Points on a hilly landscape, in no order, each with its height.
From any point a ball rolls to the lowest of the 2 points nearest to it. It stops when none of these is lower. Distance is the straight distance between rows; heights are no part of it.
Z_864: [-31  -4  18 -40   5   4 -29   7 -21 -25  -6  25   3 -15 -24  -3 -26  -3
 -11  13  29]  h=72
Z_135: [ 21 -32   9 -19 -28 -27 -48 -12  20  -1  17  18 -13   2  -1  12  -4 -18
  -2  -9  -5]  h=466
Z_948: [-6 56  3  5 14 27  9 18 -2 -5 -2  2  9 15 10 18 14 -9  3 -3 22]  h=373
Z_644: [ 23 -32   2   3 -19 -45  -4  -3  22  22   2  24  -4  24 -18 -20  -5  -4
  20 -13   5]  h=471
Z_820: [-28  31  -8  -3   8  34  -2  12 -12 -17  16   4  30  -2  47 -17  14 -42
   0  26  35]  h=506
Z_912: [-13 -13  10 -61 -11 -12 -16  -9 -27 -34 -13  -7  -5 -15  12  14 -20  19
   9   1  19]  h=334
Z_238: [-24 -25  25 -12  -8  -8   2   2   8  30 -27   9   1 -29   3 -16 -17  -3
 -23   3 -11]  h=566
Z_719: [ 32 -19 -12  -5  16  11 -35  20  -4  12  -7  11  23  -2  11   7 -10 -11
   5  -8  -9]  h=252
Z_209: [-38  49  -5  13   4  33  18  21 -22 -13  10  -4  18  13  26  -1  18 -21
   1  14  31]  h=443
Z_367: [ 17   9 -11 -46 -39 -11  -5 -15  18 -31  -2 -14 -10 -34 -13   3   4   6
 -14  12   3]  h=565
Z_802: [-23  17 -17  26 -17  -3  33  18 -52  10   7  -7   7  21   6 -10  12  28
 -13 -12  23]  h=376
Z_554: [ 17  50   7 -27  -7  -5   3  27  19   1  -2  13   6   2 -24  26   6  -5
   4  23  15]  h=440
Z_109: [ 15 -29  27  18   9  10 -41 -22   2   6  24   7 -21  15  15  18   7   1
  -4 -14 -35]  h=360
Z_730: [  4  12  10 -24  10  -4  -9   3  -2 -22  -4  17   8  -7 -25 -11 -14   3
   8 -10  23]  h=232
Z_854: [  4  -9 -19  43 -18 -40  28  23  21  20  12 -11  -3  20 -33   7   3  -1
  21 -26   0]  h=567
Z_69: [ 26  54  23 -51   5   4  -5   9  13 -11  -2  -3   3  15 -10   3   1  11
  21  15  -3]  h=382
Z_405: [-25  19   2  18 -17 -15  14  17 -26   6  19   2  25  24 -10 -13  -1  20
  -2  -2  31]  h=431
Z_148: [-16 -18  -2  32  46  27  11   5 -13   5  -4  -6   6  -7   2  11 -13  -7
   8  16  -3]  h=788
Z_272: [  5 -17   0  40 -10  -3 -16  -5 -11  -1   0  -6  -4  16 -24 -21  -9  43
   2 -24 -33]  h=528
Z_410: [  0 -16  10  16 -18 -14   7 -10  36  28 -13 -16 -16   0 -27 -13   7   6
 -27  26 -39]  h=721
Z_780: [-29   4  22 -43   8  21   2 -28 -22 -36 -18 -27  -7 -20  32   2  -2  27
   2  20 -11]  h=489
Z_706: [  5  -1   4  12  35  13  10  -4   3  25  -4  -9  -3   8 -11  -1  -3  -2
  -9  21 -22]  h=761
Z_70: [ 10 -19  13  30  16  31 -40  -4   1   3  -6   6 -10  18  27  15   5 -14
  -3 -31 -21]  h=280
Z_649: [-19 -18  -1  17 -11 -23  -3  -1  -7   1   0   1  25  12 -12 -20  -8  14
   0 -16  17]  h=490
Z_296: [ 33 -36  16  -8  -9  -3 -52 -17  -8   0  12  14 -40  21   4  11  -7  11
   9 -17 -42]  h=412
Z_641: [  4  16 -24 -24 -13   4  23 -23   0 -25  -9 -11  -4 -37  14  10  11  15
  -8   5  -2]  h=602
Z_516: [ 19   6   3  31  -8  -9 -10  11  16  -8   6  -1   0   0 -19  21  -6  16
  24 -51  -1]  h=426
Z_519: [ 28 -52  -6 -12 -13 -22 -39 -14   5   3   5  34 -49  10  -4  -9 -17  -6
  15 -23 -41]  h=456
Z_575: [-21  24 -11  15  22  37   8  -9 -10 -43  40 -20  14 -31  -5 -17   8   3
   2  32   1]  h=417
Z_172: [ -3 -36  -8  -9 -20 -33  -1 -11  28  20 -18   5   1   3 -28  -2  -7  -9
 -15  34 -17]  h=697
Z_437: [ -8 -13 -10  29  -1 -10  32  29  -5  53   1  -7  -2  -6 -13 -21  -6 -14
 -18  -1  -6]  h=463
Z_748: [ -3  16   9  -3  29  -3  48   1  -4  32 -25  17  -5   8  12   1  -3   4
   8 -10   9]  h=634
Z_200: [ 32  22   8  17  11  10  -7  17  -1   0  14  -2  10  11  -5  19  -1  22
  17 -17   2]  h=361
Z_675: [-22   1 -39  20   1   7  33  21 -22  25  15 -20   0   5  -6  -5  24 -28
 -31  17  11]  h=331
Z_973: [-15 -36   7 -37 -36 -14 -21 -34 -11  -5 -22  -1 -37 -14  12   7  -1   7
 -26  -9 -14]  h=460
Z_927: [  9  16   7  11  11 -13  17  -9  36 -10  15 -20   5  -5 -24   2  10  -2
  13 -15  10]  h=587
Z_394: [ -6 -13   4 -21  14  23   6 -22 -32 -19  -5  -7  -6 -29  23   2  -9  31
  -3  32 -24]  h=518
Z_993: [ 21 -16  -8 -40 -40 -20 -33 -18  24 -23   1  -8 -18  -7 -22   8   7 -15
 -18  11   1]  h=526
Z_180: [-15  -1  14  17   4  -2  24  14   7  34  -7  18  -1 -27 -24 -24 -17 -10
 -21  -2   2]  h=514
Z_541: [ 13   1 -15   4  31  14  -1 -21 -13 -17  29   0  10   8   3   1  10  -6
   5  14  13]  h=214
Z_395: [  4  40  36 -42   5  -1  -2  -3   8 -24  13   8   0  -9 -11  -9   1   2
  15   1  20]  h=321
Z_947: [ -7  -4  -7  10  15  28   2 -10  -8 -23  18 -18   4 -42 -12  -6  -4  14
 -16  34 -25]  h=469
Z_627: [-16  -3  -7 -17 -10 -10  -6   3  19  20 -14   8  12  -4  -9   1   1 -24
 -34  38   3]  h=662
Z_316: [ 15  24  27 -23   5 -12  37  -7   2  27 -15  36 -30  12 -10  13  -1  10
   3  14   4]  h=670
Z_18: [ -7 -19 -41  39  -8   1  28  25 -15  38  14 -29  -9 -14  -4 -10  14 -33
 -24 -12  -9]  h=402
Z_674: [ 12 -29   1  -3 -16 -26 -38  21  38  13 -18   7  -1  -5  -8 -19 -23 -12
  22 -35 -38]  h=534
Z_783: [ 16  25  14  15  31  24 -16  26   5   9  -3  -3  13  32   5  34   5  -9
  11 -10   5]  h=270
Z_633: [  3  58 -21 -10 -18  -6  28  13  21   4  25   1   7   6 -17   5  24 -26
  -7  25  21]  h=500
Z_727: [ 36 -28   3 -10   0 -11 -15   8  -9  21  -4  20   9   4  14  -7 -19  13
  13 -12 -10]  h=347
Z_603: [  8  12  16  21  30  43 -29   5 -10   2  -7  16  -8  17  17  19   6 -19
  -9 -15   7]  h=158
Z_716: [ 10  21   1   1  22  29   5  -3 -27 -26  26  13  11  -2  27  15   2  12
  21  10  18]  h=319
Z_767: [ 12  -9 -17  34 -11   2 -11   4 -23  20   0  -3  -2  26 -33 -40   3  19
 -17 -15 -14]  h=559
Z_957: [-24  33  20  19  19  26  30 -25 -12 -35  -1  -4 -16  10  20  20  20  20
  11  -1  16]  h=375
Z_178: [  9 -30 -21  18  -9 -18 -35  13  35  -5  -5 -13  22  -2  13   0 -11 -13
  23 -32 -21]  h=470
Z_562: [ -2  11   1 -32   6   5 -20  -2  26   5  -2  -1  26  -1  16   2  15 -40
 -23  26  11]  h=621
Z_839: [  7 -17 -11  28  -9 -10  -4  10  -3 -16  -5  -4   8 -17 -24 -14 -20  30
  21 -47  -9]  h=483
Z_219: [-10 -24 -20   6 -15 -23   5   3  -2  16 -39  12   3   4   3   2 -15  16
   4 -18  -3]  h=548
Z_352: [-23  24   5 -38  11  14  -5  -2   8 -13   5   7  30 -13  49   3  10 -39
   2  32  26]  h=568
Z_21: [-18  33  -1  32  -1  14  26   1 -25 -14  12 -25   7  19  17  13  14  33
   3  -1   5]  h=301
Z_478: [ 13 -11  -7   5   8  -8  27  -7  19  39 -14 -13   0   6   2  -5   5   2
 -18  34 -34]  h=740
Z_414: [-29  26  29 -14  17  28  17 -34 -11 -50  -7 -20  -8  -2  38   9  13  17
  21  12   2]  h=435
Z_936: [-21 -13  13 -60 -32 -13  -7 -36 -21 -32  -7 -14 -26 -19  23   4   0  13
 -17  -1  12]  h=403
Z_484: [ 44 -38  15   1 -12 -31  -3   5   5  41   6  44 -15   7   5 -13 -13   6
  21  -6  -9]  h=414
Z_179: [-27   4  -4 -27   8  18 -12  -4 -37 -37 -16  15   6 -13   7   8 -15  13
   2  12  25]  h=225
Z_902: [ 12  36 -11   5   2   0  17  -3  35  10  10 -24   3  16 -14   3  26 -17
 -13  18  -6]  h=544
Z_29: [-18  28 -20  22   4  20  26  -7 -18 -29  30 -31  15 -13  15   3  16  15
   3  20   2]  h=363
Z_387: [  5  -6   0  34  29  34 -23  13 -33 -12  11  19   9   9  19  24  -6  -3
  10  -5  21]  h=300
Z_298: [  7  15  -1  28  -8 -28  40  13  32  14  16 -33   8  13 -28  -7  16   2
  11 -16   4]  h=599
Z_222: [ 14 -24   5   5  -9 -11 -33   6  27   9  13  12  17 -15  19   5  -4 -24
   0 -22   3]  h=379
Z_734: [ -3 -27  22 -19   5 -11 -21  12  16  12 -26  12  -1 -20 -10  -1 -33 -11
   8 -18 -12]  h=595
Z_47: [-24  -2 -36  26  11  12  21  -3  -3  -5 -17 -29   6   3   7 -11  20 -27
 -17  -8  19]  h=220
Z_604: [  8  13 -16  11  -5  -3  40  11 -11  28 -38   1  -6  -8   4  -8  -5  28
   0 -26  -3]  h=594
Z_176: [ -2 -55  -1 -29 -28 -24 -18 -32   0   6 -22  13 -47  -7   6 -17 -13   0
  -3 -18 -32]  h=504
Z_423: [ 13 -11   8  18 -26 -52  16  13  31  13  -1  12   4  24 -39   2  -4   8
  28  -3  16]  h=520
Z_848: [-10   5 -30  19  33  31  23 -13 -13 -13  13 -13   3  11  17  -8  23 -30
  -4  24  20]  h=52

For each start below, name the point where the ball stops.
Z_902 | Z_864
Z_298 | Z_719
Z_238 | Z_848
Z_316 | Z_864
Z_748 | Z_21
Z_641 | Z_21
Z_478 | Z_603
Z_272 | Z_603

Call two points neighbours if one is among the 2 nearest of the other. Go from one point of each pair to the other, from neighbour to neighbour, staying as low as possible. Name the highest point that can't be avoided.
Z_21, Z_864 | Z_767
Z_222, Z_848 | Z_734
Z_603, Z_848 | Z_716
Z_603, Z_864 | Z_176
